Each row is a point on a landscape with many valleys, with its height.
A ball rolls from a point to the lowest of its 2 nearest points, and stops where none of them is lower. Distance is the straight distance between rows; heights are no part of it.
<323>: [ 17  14 -10  -3  29 -21  15  13  -9  -1 -30  56 -21 -13  25  29   9  15
 -13   7  17  26  -2  28  15  -5 -17 -10  -2 -23  -7 -25 -13  13 -11]  (h 24.7)
<1030>: [  3  33   8   9 -13  15 -42 -24  28 -15   2 -14  18   9 -17 -35   5   9
   8  14 -12 -37 -23   3  12  24  -6   0 -15  24  -8  19  10 -27  29]  (h 74.4)
<464>: [ 24  13   3  17  14  -7 -38 -20  12  14  13 -30 -15   1 -12 -13   1 -11
  14   2  13 -13 -36  21  32  12  21  14 -24  30   1 -15   6  -5  11]  (h 27.0)
<1020>: [-32 -29   7  -9  22 -31  28 -12 -23 -46  -4  38  10   0 -21   5   2 -11
 -11  -3  -6  -3  -2  13  -2 -33  29  13  -4   5  13  13   7  23 -12]  (h 52.8)
<55>: [-29 -25  -5   3  -6 -11  24  -2  -4 -14   7   5   0  -2  -9 -15  -5 -11
  -9  -1 -16  -6  14  -2 -12 -29  -8  10  17  -2   6  12  14  -4   0]  (h 41.5)
<166>: [-26  -6   4   6 -14 -12  20 -11   6 -38  -3  12   5  -2 -15 -22 -15   1
  -9   8  -7  -4   5  -1 -15 -23   0  10 -11   9  -1  18  -3 -14   9]  (h 42.9)
<282>: [-17  18 -17   1  -6   5   3  -8   6 -28 -15  42  24   5 -12 -29  26   0
  -7  12 -22 -23  13   6 -26 -16 -41   4  29 -23  -1  29  20 -11   5]  (h 26.0)
<1365>: [-25 -12 -29   8   2 -16  21 -10  -2  -1  18 -13 -12  -5   7 -24  -9 -17
   2   0  -5  -2  24  -8  -4 -32 -27   8  21 -16  12  10   8 -17  -4]  (h 39.4)
<354>: [-16 -36  21 -19 -11   6  35  25 -30 -15  -9 -13  -8   2  -2  49   0  -4
 -19 -13 -23   1  21 -10 -14 -25  43 -23  24  -4  -1  10   7  20 -34]  (h 25.1)
<1407>: [  0   2   6 -10   1   6   9  -5   5  -4  -9  42   3  -3  19   8   1   7
   0   1 -17  19  10 -11  -2  22 -19  13 -15 -10   6  -2   9   3  20]  (h 55.6)
<225>: [ -4 -21  -8  -2  27 -23  15   5 -11  22  16 -11 -13   1  15  10 -18 -10
   4 -19  15  29  13  -9   4  -5  26  17 -13   0  19  -5  -6  14  -5]  (h 19.5)
<1160>: [ 13  34 -31  20  40  14 -26   4  11   1  13 -26 -15   4 -13 -11 -23 -21
   8  19  26   0   6   6   6  -7  32   9  -6  15   0   2  -8 -15 -19]  (h 62.5)
<999>: [  8  27  11  11  30  -4 -32 -29  17 -10  17 -15 -16   8  -6 -12 -11  -8
  18   4  16  -2 -20   2  29  21  26  33 -48  24   3   9  10  -9  11]  (h 19.3)
<271>: [ 24  25  -1   9   1  44 -33   8  24  39  14 -46  -6  18   7   5 -10 -12
  18  -6  -6  -2  10 -23  -2  36  -5  12   4   0  -7   9  13 -24   7]  (h 56.0)
<53>: [-35 -15  25 -23  -7  19  10  -2  10  -4  16  20  -3   1 -11   2 -20  -2
   1  11 -30   0   3 -22  -2  29  18  35 -29  33   9   9  45  28   8]  (h 49.4)
<422>: [ 19  27 -19 -20  38  18  -7  11  -1  12  -4  48  22   6  13  14  19   7
 -11   5 -11   0  15   4  -7  33 -13  11   3 -30   6  16  29  23  -8]  (h 34.3)
<1474>: [  5   5 -33  17  22 -18  -2  -3  -1  10  12 -16  -9  -5  16 -27   2 -17
   8  -9   4  -1  13  -2   5 -18 -22   3  17  -5   8   4  -5 -14   1]  (h 37.3)
<210>: [-12   4  30  11 -32 -13  -6 -19  -6 -30   4 -30  22  -4 -21 -34  -8  16
   4  10  -2 -17 -32   5  -4   8  17  -8 -34  36  -8  14 -16 -21  28]  (h 72.4)
<819>: [ 24   7   9  17 -15 -11 -13   1 -18  -7 -18 -12  -6 -14  12  -2  14  15
  -9   1  44   4 -16  30  17 -20  -7 -34   0   4 -20 -28 -47  -5   2]  (h 20.1)
<399>: [ -2  32  -3  20   1   3 -14 -30  33  -8   6 -11 -14   2  12 -31 -24  -2
  20   5 -14   3   9 -11  15   3  -8  13 -16  -3  -1  17  -3 -41  22]  (h 64.9)
<1323>: [ -4  12  14  14 -20   8 -17 -23  29   9  17 -37  -6   6  10 -20 -29  -6
  30 -10 -11   2   1 -29  12  12   5  14 -23   6   0  11  -7 -35  22]  (h 63.7)
<95>: [-17 -24  -2  -7   0   0  36   8  -4 -31  -3  51 -40  -4  -6  22   9 -14
 -16  20 -26   4  21  18   7 -25 -21  -1  28 -34   8 -16  23   8 -16]  (h 54.5)
<1355>: [  6  44 -18   5  27   3 -21  -9   7 -18 -12  29  23   1  -1 -18  10   6
  -6  10   7  -6  -1  13  -5   9  -3   4 -12  -9  -7  15  -6  -6   7]  (h 19.6)
<578>: [-36 -34   7 -31 -12 -20  48 -18  17 -19  11  38 -29   3  18  15  -6  -1
   5   2 -43  20  25 -17   1  -8 -28  18   6 -29  13  -6   9  -5  -3]  (h 56.3)
<926>: [ -1  -7  19 -24 -46  39   3   7  33   3   1  23 -17   3  -3  18  -2   4
  -8  23 -35  17  12  -7   0  31 -22  -1  14   4  -3 -32  16  -1  14]  (h 38.9)
<1106>: [  3 -17  36 -16 -50  32  -7  -5  36  10   2  22 -18   1  11  25  -3   6
  11   8 -24  22  -4 -14   4  39 -13  -5   3  12  -9 -50  -9   8  17]  (h 41.9)
<305>: [ -1  12  14 -17 -29  48  11  28  15  -4   3 -30  -7   9 -13  27 -32   9
  -3  11   0  22  24 -16 -22   6  15 -19   0 -11 -20   6 -10 -20 -17]  (h 20.3)
<167>: [  0 -41   5 -13 -21   5  19  24  -8  32  11 -45 -12  14   9  17   4  -9
  -5 -22 -11   2   6 -23  -8 -19  -8 -12  35  -3   5 -13   2  10 -10]  (h 44.4)
<714>: [ 52  13  -4  15   0  23 -16  11 -16  56 -25   1  15   9  25  36  16   5
  12 -20  20  19  -3  -2  -1  43 -22 -15   4 -18 -14  -5 -13  -8   0]  (h 28.9)
<446>: [-14   5  11  -9  -4  19 -29  -6  15   8   4   3  23   3  -7 -24   7  -2
   9   1 -21 -20   2 -23  -6  27  -8  23 -12  22   0  26  39   7  22]  (h 81.8)
<1254>: [ 17   4  15   7 -10  34 -24 -12  23  37  15 -41 -15  14  15   6 -18  -1
  37 -17  -1   6   4 -34  12  31  -3  13  -7  -3  -2   2  -4 -35  16]  (h 60.6)
<781>: [ 37   3   9  10  -7  23 -14  13  -1  48 -14  11 -10  -1  21  42  11   9
  13  -7  16  28  -8   4  10  35 -13 -14   4  -8 -12 -39 -11   2  -1]  (h 33.5)
<350>: [-36 -11   3 -16 -10  -4  29  16  -2 -12  -1 -27  -3   4 -11  22 -25   0
 -15 -16 -22 -17  27 -27 -36 -21  25  17   1 -41   5  48  16  -4 -29]  (h 48.9)
<1492>: [-25  -4  -7   1 -19 -11  21 -12   5 -17 -12  42   4   3  10 -19  16  -4
  -2   3 -32  -5  21   0 -12 -20 -67  -3  34 -31   4  17  16 -22  18]  (h 16.5)
<691>: [  5  13   1   0  -2 -30   1 -20 -13 -40   6   5  -9 -30  -8 -21  27  18
 -19  27  25  -9 -33  45  20 -24  -1 -24 -14  21 -12 -21 -24 -11 -10]  (h 43.5)
<1022>: [ 29   4 -10  12  10  -9 -39 -21   9  32   5 -17 -15  -5  -2 -13  18  -2
   7   5  15 -16 -40  24  39  15  13   6   0  21  -2 -35  12   7   5]  (h 23.1)
<1071>: [ -2  -6 -11   1 -31  24   2  31   1   5  -7 -29  13  13 -18  -2   9  -2
 -17  -1  -9 -26  13  -9 -21 -32 -13 -33  44   0 -15  15  -2  -7 -17]  (h 41.6)
<1080>: [  8 -22  -8  -2 -23   4  13  28  -7  18  -6 -41  -3   4  11   6  14  -6
  -9 -18  -1  -3  13  -9 -13 -28 -19 -24  43  -4  -6  -8  -8  -3  -7]  (h 43.1)
<8>: [  6   9   6  13 -37  13  -6   1  23  13 -10 -23  16   2  16 -22  -3   1
   2 -14 -13   3  12 -14  -9   5 -41 -15  18 -12 -10   8 -16 -35  26]  (h 22.0)
<1522>: [  5 -11   9 -13  18  14  10   7  -3  19  13   0  -7   6   3  23 -13  -8
  -1   1  -1  23   9  -6   1  22  19  16 -14   7  15 -12  14  25  -6]  (h 23.8)
<447>: [-27 -17  -3 -30 -16 -16  39 -16  20   0  22  14 -36   4  24  11 -22  -3
  12   0 -25  17  30 -31  -4  -7 -27  15   9 -39  16  -6  -4  -9  -8]  (h 57.5)
<1142>: [  2  -2  29  -7 -35 -29  10 -24  -6 -17  -8  19  13 -26   2  -7  45  31
 -10  20  -7  -5 -46  15  16  20 -20   8 -11  25  -4 -21   1   4  24]  (h 46.7)
<840>: [ 34  19 -12  17  15   9 -18   9 -14  42  -3 -20  19   8  28   8   6 -10
  18 -28  13  11   8  -7  -6  22 -17  -5  -4 -18  -4  14 -19 -16   1]  (h 20.6)
<942>: [ -9  33 -39  17  13 -23 -32 -15   2 -12   3 -12   7  -7 -12 -42  27 -11
   0   8  21 -27 -30  20  11 -23  -6 -11  18   5   0   0  -7  -7   0]  (h 41.4)
<88>: [  5  33 -35   5  30   1  13   7   1 -16   0  16 -14   4  16  -6  -9  -5
  -5  10   4   5  38   9  -9 -18 -30  -6  15 -45   9  26  -6 -24 -21]  (h 18.4)
<306>: [-26 -24   2   4  -7  -1  11  13 -30 -34 -20  14   9  -5 -34  12  21 -15
 -11  -9  -8 -30  -2  13  -5 -51  22 -35  36   7  -7   9   1  16 -31]  (h 22.9)
<1426>: [-31 -22   1  -6  20 -12  30   2 -15 -50  -2  35 -16  -3 -29  16 -10 -16
 -10  17 -12  -1  15  17  -2 -32  35  16  -2   1   9  11  18  16 -29]  (h 53.2)
<1361>: [-15 -34   3  -5 -19   1  11  14   6  35  16 -43  -4   2  -3 -12 -10  -6
   8 -15 -16 -12   4 -30 -11   2   0   4  12  14   8   2   8   3   0]  (h 47.7)
<683>: [-27 -18  18 -34 -29  25  37  11  10 -33   3   2 -19   2  -1  41 -29   4
 -16   9 -30  11  28 -17 -17  -8  23  -9   6 -36  -6   8   4  -5 -24]  (h 20.8)
<1084>: [  7   4  -6   6  15   8   7  23 -13  17  10 -68  -3  17  -9  16 -29   3
   8 -15  17  10  14 -23 -28  -5  29  -1 -13  -5  -3  27 -16  -5 -25]  (h 65.3)
<110>: [  3  -4 -28   2  38 -34  24   3 -22 -10   4  -6   2  -4  19  -4 -18 -10
   0 -22  18  20  26  -6 -15 -37   4  -3 -10 -36  11  26 -25  -1 -12]  (h 15.6)
<1113>: [ -9  18 -31  -1  33 -15  11   3  -4 -16  -6  54 -12   0   9  -7   5  -5
  -9  16 -10  -4  24  19   3 -22 -39   6  20 -36  10   8  13  -6 -12]  (h 21.1)
<498>: [ 13  20 -21   9   5  34 -28  13  21  33  13 -45  -1   7  -9 -23  -3 -16
   7   8  -9 -22  11 -13  -4  11  -8   6  25   8   2  12  25  -8 -13]  (h 49.7)
<1212>: [ 27  27   8   5 -13  55 -14  16  11   9   3 -17  -4  11 -11  28 -22  -1
   4  14   9  22  21   3  -6  27   5 -17  -3  -8 -22  -5  -7 -27  -2]  (h 24.2)
<97>: [-17 -32   7 -34 -12   5  36  11  -7  -7  11  -7 -29   5   4  41 -14  -9
 -13   0 -24  13  29 -14  -9 -12  26   4  19 -26   6   4  12  18 -27]  (h 24.5)
<825>: [ 28   4 -11   3  27 -10 -24 -22   0  41 -10  13 -18 -17  13   0  32   5
   6   8  12  -2 -22  22  39  24   1  14   4   6   2 -36  16  21   1]  (h 11.7)
<1475>: [ 41  -8   7  34   4 -11 -14  -4 -30  23 -16 -29  17  -4  30   5   2  13
  19 -33  39   9 -28   3   1   8   3 -21 -10  -9 -11 -10 -55  -6  14]  (h 16.8)
<1364>: [ 25  17 -24  -5  37   8 -20   8 -10  27 -10  34  21  -6  12   7  23  -3
  -1  -7   7   1   3   5  -2  23  -1   9   3 -13   5  -1  19  26  -4]  (h 28.0)
<12>: [ -4 -36   7   9 -41 -16  12   2   1  -3   2 -25 -29 -14   5 -10   2  -8
  -6  -7  17   4 -13   7  16 -35 -15 -34  22  18  -6 -43 -24   0  10]  (h 44.6)
<1480>: [-22  10  10 -11  -7  21  18   7   9 -35  -5  18  15   5 -24   2 -20   8
 -14  11 -15 -11  19  -6 -26   4   8   9 -18  -1  -9  33  13 -13  -6]  (h 62.1)
<757>: [ -8 -11  29 -14 -13 -21  12 -14  -4  -8  -9  52  14  -8  20  13  22  22
  -9  -5 -18  15 -14  -7   2  29 -20  22 -21   5  -2  -7   8  26  30]  (h 52.7)
<644>: [-11 -32   5  -2 -18  -9   9  -5  14   8  19   6 -39 -12   3   2  -4 -21
   0   4  -8  15 -13   1  22   2   1   9   7  29   9 -49  10  24   5]  (h 39.7)
<362>: [-18   7  -4   7 -30 -11  16 -17  25  -5  -5  -9   3  -3  26 -23 -13   6
  15  -6 -25   9  22 -24 -13  -8 -53  -3  12 -27   4  25 -16 -44  21]  (h 14.9)
<403>: [  5  37   9  25   2  -9 -13 -30  14 -24  -5  -9  -9   5  10 -14 -27   2
  22  -3  13  15  -8   4  17   8   4   6 -42  -4  -3  22 -34 -54  23]  (h 65.6)
<40>: [  1  25 -41  16  19  -5 -31  -3   8   7   2  -5   8  -1  -7 -42  17 -18
   0   5  15 -23   1   7   2 -24 -21  -9  30  -2   3   4   4  -9   3]  (h 39.6)
<746>: [-25 -31  11 -18  -3 -49  23 -20 -32 -37 -10  46  20  -8 -17   3  32   0
 -15  -2 -11  -7 -24  15  -3 -17  10  12  -5   5   2   6  15  28   9]  (h 51.6)
<43>: [  6  24  22  23  14 -27  -7 -39  -5 -17  -1  -3   5  -1  18  -8 -21  10
  28 -18  13  20 -14  -6  20  20  12  15 -57  -5   2  20 -35 -34  31]  (h 65.9)
<510>: [-10  -4  -2   3  16   5   6  15 -11  10   9 -45  11   8 -24  -6 -27   0
   6 -10   9  -5  13 -25 -21  -8  35   9 -20  10   9  29  -8  -2 -19]  (h 64.7)
<58>: [  7 -22 -28   0  40 -39  25  -2 -17  28  11   2 -12  -9  32   9 -10 -13
   3 -25  19  27  14  -2   5 -18  -2   7  -5 -21  22   2 -13  18 -13]  (h 17.4)
<1295>: [ 22 -14 -16 -16  -6  -8   7   9   1  39  13 -34 -29  10  24  34 -10  -3
   9 -19   5  28  22 -34  -8  -2 -26   1  36 -43   8 -15 -17   3 -11]  (h 60.4)
<1401>: [ 10  -6  -1 -10  -4   0   5  -3  -3  -3  -3  31 -41 -20   0  17   6  11
 -25  27  13  15 -22  36  27   4  13  -2  -6  21 -10 -53   4  27  -8]  (h 36.3)
<911>: [-26 -16  19 -28 -29  25  40  10   7 -37  -3  41  -6   4 -10  41  -3   4
 -19  20 -48   6  31  -3 -19   0   2   3  11 -36  -3  17  22   0 -12]  (h 26.2)
<1091>: [  2  47 -21  10  38 -20 -20 -22   4 -22  -1  17  10  -3   4 -27  -3  -3
   2   5   8  -3  -6  10   7   2   2  13 -25  -4  10  24  -8 -12   5]  (h 16.3)
<978>: [-22  -4  -5   0 -29 -17  24 -15  15  -7  -9  14   5  -4  24 -25   5   1
  -1 -12 -27  -4  24 -15 -17 -19 -60  -4  24 -36   3  21  -3 -33  21]  (h 8.6)
<1025>: [ 26  -8  28   3 -33  25 -13   0  19  36  -9   7 -10  -1  16  27   8   7
  15  -5   0  17 -11  -7  14  39 -13  -7  10   7  -9 -46 -12  -3  21]  (h 37.4)
<876>: [ 20 -10  17   3   6  11 -13  12  -8  40   9 -15   3   4   4  15   0  -1
  11 -10  12  10  -7  -3  12  30  23   9 -10  20   1 -24  12  29   6]  (h 29.9)
<150>: [-19 -43  -1 -15  13 -14   6   1 -15  21   2  24  10  -4 -12   4  17  -9
 -12  -2 -16 -13 -12   2   6   4  15  21  10  23  15 -13  41  50  -7]  (h 53.6)
<577>: [  7  11  20  -4 -16 -38  19 -33  -8 -29  -8  18  -4 -33   2 -11  38  32
  -9  31   7   2 -37  37  24   2 -16  -4 -20  24  -7 -22 -21 -13  13]  (h 44.7)
<904>: [ 28  -1  -7   8  18  18 -23  20 -10  50   7 -25  15   3  -3   6  11  -2
  10 -12  15  -5  -8   0  -3  17  17   0   4  14  -4 -16  10  27  -5]  (h 34.8)
<591>: [-19 -33  15  -7  -3   1  24  22 -23 -23  -9  -4  -2  -5 -23  19   7 -12
 -15  -8 -14 -18   8   6  -7 -38  32 -29  25   8   2   7   4  21 -32]  (h 24.1)
<1149>: [-34 -23  -1 -14   8  -6  30   4  -8 -17   1  -9   4   3 -17   5 -10 -12
  -8  -9 -20 -19  23  -6 -23 -25  15  16  12 -26   7  39  20   0 -26]  (h 45.2)
<1053>: [-10  15 -26  17  25  -4 -15  -1   2 -15  12 -28 -16  -3 -20 -32 -26 -18
   4   7  25 -16   1   8   3 -29  25   4  -3  21  11  12  -7  -4 -26]  (h 62.8)
<1343>: [ 21  19  11  10 -31  32 -25   5  17  17  -8 -12  20   5   2  -6   5   4
   2   4  -7  -7  -4  -1  -7  22 -26 -12   7   8 -15   0  -5 -19  27]  (h 28.8)
<602>: [-14 -25  23  -6 -31 -34  18 -16 -14 -24 -11  31  21  -8  -4  -2  28  16
 -19   4 -10  -6 -31   6  -4   7  -6  11  -4  19  -2  -7  10  20  31]  (h 49.5)
<889>: [  3 -14  -4   1  22 -16   4  15 -26 -13  -8  -7  37   6  -1   3   5  10
  -8 -20  27  -5  -6   6 -14 -27  37 -20  -8   1  -5  15 -24  18  -9]  (h 17.2)
<478>: [  4 -23  -5  12 -31  -4   8  19  -4   9  -3 -16 -10  -5   8  -8  17  -5
 -11 -11   9  -7   4   3   6 -37 -40 -30  38   3  -3 -27 -18  -4  11]  (h 44.0)
<183>: [ 14  -6 -21   5  21   5  15  22  -2  10  11  -3 -45  -5  -1  18  -7  -9
 -16   6  21  13  12  19  18 -25   4 -13  22   2   3 -30  -2  16 -30]  (h 16.1)
<1517>: [  1  -4  18 -29 -37  42  29  27  16 -16 -10 -11 -19  11  -3  50 -25   7
 -15  13 -16  17  30 -12 -16  -7   8 -30  14 -29 -20  -2 -11  -6 -23]  (h 17.6)
<537>: [ 11  14   9   8 -23  26 -32  19  -1   8 -13 -23  48  10 -11 -22   9  15
  -1  -9   1 -24 -13  -6 -28   4  -6 -28   7   5 -19  14 -11 -17  14]  (h 34.5)
<661>: [-12 -53   0  -5  11 -26   5  13 -26  32   3 -11  19   1 -14  -8  21 -11
   0 -19  -2 -19 -11  -4  -3 -13  17   1  19  32  19 -11  17  41  -1]  (h 54.9)
<656>: [ 28  29  23  15 -23  10 -17  -5  -9 -19 -16  -6  -9  -3  -2  12  -2  23
  -1  10  36  20 -21  32  13   3   5 -28 -22   4 -32 -23 -44 -23   6]  (h 21.5)
<1499>: [ -7  31   3 -13  -4  44   8   4  24 -20   4  21  -2  11  -4   7 -25  11
 -10  30 -22   9  29  -3 -16  21  -9  19 -15 -15  -3  19  23 -16  -5]  (h 60.0)
<545>: [ 20  -8  16  17 -12 -26   6   0 -27   0 -10 -23   8 -13  18  -8   6  13
  -2 -19  34   8 -26  14   4 -13  -1 -30  -9  -2 -12 -20 -45   3  20]  (h 19.1)
<420>: [-29 -32  27 -17 -19  -2  17   1   6 -13   8  14 -13   0 -18   6 -21   0
  -4   9 -19   8  -5 -13   2  12  28  21 -27  37   7 -16  21  25  10]  (h 44.8)
<1197>: [  1 -15  -1 -30 -10 -10  16  -9  20  29  17 -16 -34   6  28  20 -19 -10
  20  -9 -10  25  30 -29  -2  10 -23   9  15 -28  13 -23 -13  -4  -6]  (h 59.1)
<970>: [  0 -15   1  14  17 -43 -11 -30  -7  26   1  -5  21  -8  35 -29  14   2
  21 -31  -3   2 -13 -11  12  13 -17  22 -17  -2  12   7  -2   5  31]  (h 30.3)
<534>: [ -7  26 -28   4   7 -25 -19 -22  -3 -36   6  -1  -3 -19 -21 -34  27   3
  -9  28  24 -20 -39  36  18 -24  -3 -16   8  22  -2 -15 -10  -5 -15]  (h 42.7)
<127>: [-22   3 -22  -1   9 -33  -4  -3 -22 -31 -10  13  36  -4 -21 -29  36  -4
 -13 -14  24 -22 -29  15  -5 -53   4 -25  26  -5  -1   8  -9  14  -8]  (h 19.7)
<470>: [-13   4   9 -12 -16  29 -11  -9  29  26   6  -6   9   3  17 -11   7  -1
   7  -1 -40  -6  19 -33  -3  28 -36  22   2  -5   2  20  43 -10  22]  (h 86.9)
<1148>: [-16  22 -21  -6  11 -11 -21 -16   1 -31  11   8   3 -16 -41 -25  15   2
  -5  33  14 -23 -40  27  19  -5  27   1  -9  37   8  -8  15  16 -11]  (h 44.5)
<475>: [  7 -11  20  -2 -13  38 -12  33  -4  14  -9 -20  24  10 -28  18 -14  16
  -7   7  -1 -12  -5  -2 -18  13  30 -20  -1  29 -10   1   3  14 -13]  (h 28.7)
<339>: [ 22  -4   5  23   9 -12  -9  -6 -21  33   0 -29  22   7  27   1 -13   1
  28 -40  16  15  -7 -21  -7  17   2  -2 -24 -11   4  14 -33 -11  19]  (h 11.4)
<512>: [-27 -46  23 -12 -23 -27  19 -14  -1  -4  15   7 -22  -6 -10  -4  -9  -9
   3   4  -8   9 -22  -5  17   3  13  11 -13  33  11 -35  12  18  18]  (h 42.1)
<163>: [  4  -2  41   6 -28 -13 -13 -23 -11  -9   7 -29  18  -6 -12 -22   6  20
   8  -1   0 -19 -47   9  13  24  16 -14 -30  32  -4 -11 -14  -2  29]  (h 71.5)
<1353>: [ 11  -3  -6 -10   1  40 -21  40   1  31  -8 -33  21  23 -33  13   1  13
  -6  -5  -1 -25   2  -7 -27   5  18 -18  25  22   5  12   8  10 -27]  (h 31.9)
<1448>: [ 10  19 -30   3  11  19 -29   6  18  27   9 -14  19   4  -7 -26  12 -16
   6   9  -7 -23   5  -5   0   9 -17   3  29   3   9   6  31  -3  -3]  (h 44.9)
<1013>: [-11  30  -9  13  39 -23  -8 -23   2 -26  16   3  -8   0  -2 -24 -22  -6
   8  10   8   0   3  -5  14   3  27  34 -45  16  10  25   4  -7   3]  (h 13.4)
<398>: [ 27   6  32  10 -20  24 -12  20 -14  -6 -10  -9  10  -1 -12  22  -7  26
  -6   3  32   9 -24  23  -7  16  29 -33 -18  17 -30 -25 -25   7   5]  (h 24.0)
<1494>: [ 30 -21  -7  15  22 -16   1  28 -31  19 -11 -32  34   6  14  12  23   8
  -1 -35  35  -6  -7   7 -18 -22  22 -32   9  -5  -7  -2 -30  24 -12]  (h 15.5)
<710>: [ 13  26   8   0  -1  11 -10  -2   7 -26  -4  24 -31 -13 -19   9  -7  10
 -17  42  10  11 -19  39  23  11  23   2 -24  23 -14 -29   1   8  -5]  (h 34.2)
<542>: [-23  13   1  -3  -5  27  -1  17   7 -34 -10  -8  23   5 -38  -3 -22   5
  -7  15  -1 -23  10   2 -29 -10  33  -9 -18  11 -11  40  -6 -14 -20]  (h 63.4)
<458>: [ 23  31  10  -4  -1  44 -12   6  14  12  -2  15 -14   9   1  38 -13   5
   4  15   6  33  13   5   2  43   7   5 -22  -2  -8 -15   3 -11  -5]  (h 27.9)
<1058>: [  0 -28   3  -6  15 -38  14 -12 -18  24  -4  19  21  -7  43  -6   6   0
  14 -34  -4  24   1 -26  -2   3 -19  22 -16 -15  23  13  -7  12  24]  (h 23.9)
<1055>: [ -8  21 -26  19  36 -18  19   0 -15 -40   5   7 -14  -6  11 -16 -16  -9
  -1   5  20   4  28   7  -4 -49 -10   1  -4 -27   6  22 -23 -23 -23]  (h 16.6)
<315>: [ -9 -18 -14  -2  28 -32   0   2 -37 -19 -18   3  38  -2  -6  -8  25   3
 -14 -15  33  -7 -26  16  -3 -44  28 -20   7  -1   3   8 -17  26 -14]  (h 18.3)
<1472>: [ -3  12  -7  -3 -13  21  -7  23   6 -10 -18 -16  45   8 -18 -18   9   9
  -6  -7  -3 -19  12  -6 -34 -19 -11 -24  22 -12 -14  30  -7 -19   0]  (h 38.6)
<960>: [ 15   6  41  14 -20  -4 -14 -24   4  -6   0 -18  13  -4  15  -2  -3  20
  22  -9  10  -8 -43   1  23  36  -1   3 -32   9  -8  -9 -25 -14  36]  (h 69.7)
<154>: [ 29  11 -30   7  39 -13 -29  -8  -9  40 -15  26  -2 -16   9  -5  31   0
  -2  -4  15   1 -16  19  19  21   0  10   4  -9   4 -21  12  26  -3]  (h 20.4)
<1458>: [ 20  27  18   6   4  29 -14   0   7 -14  -2  24 -10   6 -15  25 -17  11
  -5  23  10  16  -9  17   7  37  33  13 -34  21 -16 -18   3   2   3]  (h 31.6)
<816>: [-15 -13  13 -22 -40  30  25   8  26 -16  -9  37   0   7  -9  12   4   4
 -18  24 -44  -3  16  -3 -12  12 -25   5  17 -10  -1  -3  34  -4   8]  (h 33.4)
<145>: [ -2  21  -7 -15   7  11   7  -4  13   4   4  17 -12   6  15   6 -13   1
   5  10 -16  16  24 -15  -3  23 -20  14  -7 -27   5   9  11 -12  -1]  (h 57.7)
<428>: [ 33  46 -11  15  26  40 -37  -1  18  32   4 -16  -2  22   0   3  -9 -11
  16   0  11  -2  12  -3   9  33   6  10 -11  -5  -7  20   9 -27  -6]  (h 60.2)
<1067>: [ -4  40 -15   0   1  17 -19  -5  14 -34 -12  41  28   3 -14 -19  14   8
 -10  23 -10 -20   3   7 -16   6 -18   2   5 -10  -8  22   8  -7  10]  (h 24.4)
<1158>: [ 14 -13 -15  -1   7  17 -10  35  -4  41   9 -33  11  11 -15   1  14  -1
  -3  -8   5 -17  -7  -3 -11  -1   7 -10  34  21   8  -9  16  28 -19]  (h 35.1)
<1078>: [ 10   3 -17  18  20 -34 -20 -19  -2  31  -1 -17  15  -5  24 -35  13 -10
  19 -21   8 -12 -10  -8  14  -5 -18  11   3   4  13   6  -7   0  24]  (h 34.6)
<179>: [  0  13 -18  -4  27 -19  17   8  -2  -3 -17  61 -14  -5  21   8  14   3
 -13  10  -4   9  13  19   6 -11 -40   0  13 -36   6 -13  -1   3  -8]  (h 23.0)
<1363>: [  7 -19 -12  -4  28 -45  18   0 -17  29  -5  22   1 -10  44  10   6  -7
   1 -29   3  24  10  -1   6  -7 -26   7   3 -25  19  -6 -15  15   1]  (h 19.8)
<935>: [-20 -36   0   5   1 -15   0   4 -13  38  13 -40  12   1  -8 -25  -2  -8
   9 -22  -8 -22  -6 -25   0   3  10  15   0  32  18   7  19  20   6]  (h 51.9)
<694>: [-18  19  -6   7  12  13  -7  13   1 -13  -6 -30  25   8 -27 -18 -30   9
   2   2  13 -18  15 -13 -28  -8  35   7 -27  13   0  42  -9 -18 -17]  (h 64.1)
<1258>: [ 29 -23 -12  -1  20   4  17  29 -13  20   8 -15 -29   1  15  42  -2  -5
  -5 -13  36  28   9   8   7 -17  18 -17   8  -4  -3 -25 -14  23 -26]  (h 15.0)
<105>: [ 30 -26  -7  14  18 -10   7  28 -31  29   1 -27  -2   5   5  21   4  -7
   2 -31  39  19  -1  -1  -2 -17  20 -20   4   4  -6 -19 -27  20 -19]  (h 13.9)
<1511>: [ 31  44 -32  20  47  17 -26   7   2  15  12 -15  -7  11  -2   7 -13 -17
  14   8  24   6  15   7   2  13  16  10 -15  -4  -1  16  -5 -19 -21]  (h 62.0)
<1102>: [-20 -11  -4 -10  13  -8 -13  -5  -3  -4   8  23   9  -3 -20 -14   9  -6
  -4  13  -9 -22 -17   1   3  12  15  24   3  30  11  -5  42  36   0]  (h 50.0)
<886>: [ -5  26  18   2  -4  10 -37 -23  21 -11   6  11  16   3  -2 -17  19   3
   7   8 -25 -24 -17  -4  15  31  -4  26 -20  26  -7  16  40   7  28]  (h 78.0)
<704>: [ 21 -12  29   1 -17  29 -10  34 -14   4  -9   3  21   8 -19  36  -2  20
 -11   9  17  -1 -14  16 -11  20  41 -32  -7  27 -19 -20  -3  27  -8]  (h 26.1)
<1413>: [ -4 -19  -3  -3   1 -15  12 -11  14   8   8  25 -46 -13  13  14  -3  -4
  -4  13   3  22  -4  15  26   2  -4   5   6  13  10 -54   3  20  -1]  (h 38.1)
<835>: [  5   9  38  11  -2 -13 -19 -42   6  -8   0  -9   8   5  25 -10   1  16
  33 -22   7   3 -37 -13  28  36  -2  18 -53  -2  -1  15 -21 -20  45]  (h 67.5)
<211>: [-25 -20 -15   1  14   1  22   2  -2 -34   9  52 -35  -3 -21   9  -2 -18
 -10  25 -18  -4  17  22   3 -22   0  18  15  -9  14  -4  33  13 -23]  (h 53.8)
<1243>: [ -2  34 -13 -20   1  11   1  -6  12  17   0  16  -8   5  27  10 -24   2
  -3   7 -21  10  37 -26  -9  28 -40  14   5 -59   5  32  19 -14  -4]  (h 60.8)
<1391>: [-27   0  -8  -1  -3 -15  -2  -3 -22 -51 -13  25  18  -5 -44 -17  28 -12
 -13   0  13 -30 -19  18  -3 -53   6 -33  35   4  -5  12   2   7 -19]  (h 21.4)
<5>: [-24 -38  14 -21 -25 -14  48  -2   8 -25  -1  42 -34  -5  14  28   2 -11
 -11   2 -25  22  18   1   7 -26 -20  -5  22 -24   6 -28  -7   5  -1]  (h 55.2)
<618>: [-11  17  14  14 -28  -1 -21 -10  10 -22  -1 -34  24   3 -23 -41 -12   9
   8  10  -3 -30 -15   1  -7  -2  11  -6 -17  30 -15  18 -17 -30  23]  (h 72.9)
<832>: [-18   5   0  -6   6  -9 -14  -6  -1 -21   8   7   2  -6 -31 -18  -6  -8
  -7  18   2 -16 -21  12   7   4  27  14 -14  40   7  -4  15  17  -4]  (h 46.6)

Two balls start at each pair of points below. Name the first point that both come to, or write never.
<53>, <475> | never
<398>, <1025> | <339>
<1078>, <904> | <58>

Where does a ball stop that starts at each point below?
<618> | <271>
<1353> | <339>
<1106> | <339>
<1401> | <1517>
<43> | <271>
